The views of a scene show one set of named points, each view turned or mirrored, and shifted as a whole, with a little noise and some points left out.
In the rows, 128 means zero.

Scene 1
View 1
J596: [101 155 139 112 121 109  86 149  94 113 148 105  91 175  94]
J475: [107 136 150 115 134 112  90 149  96 103 168 107  92 156  86]
J629: [ 92 166 139  88 115  97  85 155  89  98 131 102  84 184  85]
J955: [100 123 140 167 120 134  88 131  90 136 163 110 100 167 107]
J22: [100 120 152  97 146 107  95 156  93  83 175 106  89 141  78]
J525: [123 145 149 154 129 129  86 148  97 139 183 107 102 172 100]
J688: [134 161 155 129 133 115  86 160  95 133 184 104 102 178  88]
J77: [ 82 141 125 155 100 126  84 130  88 136 123 104  91 188 116]
J745: [ 59  92 133 129 129 120  97 128  84  83 142 108  84 133  99]
J645: [ 83 136 123 180  95 134  85 123  86 152 126 109  94 193 125]
J80: [111 156 143 124 124 116  86 150  94 127 159 105  93 180  94]
J957: [105 133 145 130 132 119  91 145  93 115 163 106  93 161  93]
J796: [123 126 151 159 137 133  91 146  95 137 197 107 106 160 100]
J197: [100 147 139 117 120 111  86 147  92 111 147 106  90 172  95]
View 2
J22: [105  96 116  98 124 114 128 161 157 113 132 135 112 158 145]
J475: [111  98  96  79 126 123 133 151 158 101 134 135 120 139 132]
J688: [112  87  58  49 119 126 139 127 156 103 133 126 108 139 120]
J77: [129 115  89  71 131 138 149 153 158  75 146 136 150  96 107]
J955: [108 108  81  65 120 134 152 156 163  83 154 122 151 106  93]
J645: [133 123  77  58 134 150 162 150 158  62 155 134 168  69  83]
J629: [148 108  97  78 151 130 136 130 150  91 117 163 110 121 157]
J796: [ 92  90  69  59 106 129 148 149 162 100 152 107 131 136  91]
J957: [114 101  90  77 125 127 139 149 158  97 138 131 127 130 119]
J745: [110 118 139 114 129 127 143 189 159  90 150 137 151 117 125]
J197: [128 107  90  73 136 131 140 144 154  92 131 144 122 120 133]
J80: [127 102  75  62 130 131 141 134 153  94 133 138 120 118 123]
View 3
J688: [101 147 126 103  86  98 146 175 114 115  92 101 127 111 101]
J955: [ 79 121 143  86 128 128 135 155 120 106 101 128 109 120  88]
J645: [ 98 121 153  80 159 134 128 141 105 104 126 148  91 141 112]
J475: [ 90 139 141 120  83 126 160 147 113 105 100 107 139  99  92]
J22: [ 80 138 146 137  69 136 172 134 114 101  96  97 154  86  82]
J525: [ 90 133 133  91 109 106 138 169 121 113  93 118 114 115  92]
J77: [ 97 129 151  97 130 134 144 141 107 104 117 130 112 125 104]
J596: [107 145 145 118  96 125 157 140 100 104 116 111 128 111 111]
J957: [ 87 132 142 112  95 125 154 147 114 103 101 112 131 106  93]
J80: [ 99 143 131 108  90 107 152 162 112 110  98 107 129 107 101]
J197: [105 144 144 117  99 127 155 140 101 105 115 114 126 112 107]
J629: [127 158 148 136  85 128 165 131  87 105 134 107 134 111 127]
J796: [ 74 126 131  86 108 109 138 175 130 112  81 115 124 110  78]
View 4
J475: [161 136 151 112 157 117 111 149 118 143 114 139 131 156 145]
J197: [160 139 144 117 164 114 122 165 116 137 114 134 124 155 154]
J645: [166 103 121 142 175 103 180 180 150 154 129 182 109 126 186]
J77: [165 115 134 129 161 111 156 169 139 152 126 168 118 136 172]
J80: [156 137 142 125 170 110 131 176 121 138 113 138 119 151 161]
J745: [171 116 158 108 128 125 143 112 128 163 138 182 141 148 149]
J957: [162 126 143 115 161 116 122 157 128 144 116 147 128 150 153]
J629: [150 172 160 131 147 127 147 173  91 139 132 141 116 165 157]
J525: [163 114 128 118 184 102 120 176 145 137 101 140 122 141 161]
J22: [162 139 162 101 142 123  99 130 110 143 118 137 144 165 134]
J955: [168 100 133 123 175 102 136 162 153 151 115 162 125 136 167]
J596: [156 146 149 126 158 119 135 169 110 139 125 143 120 158 158]

In a view up to two points have been moved. Name them for each view, in the order of its rows, or write -.
view 1 -> J77
view 2 -> -
view 3 -> J80
view 4 -> J197
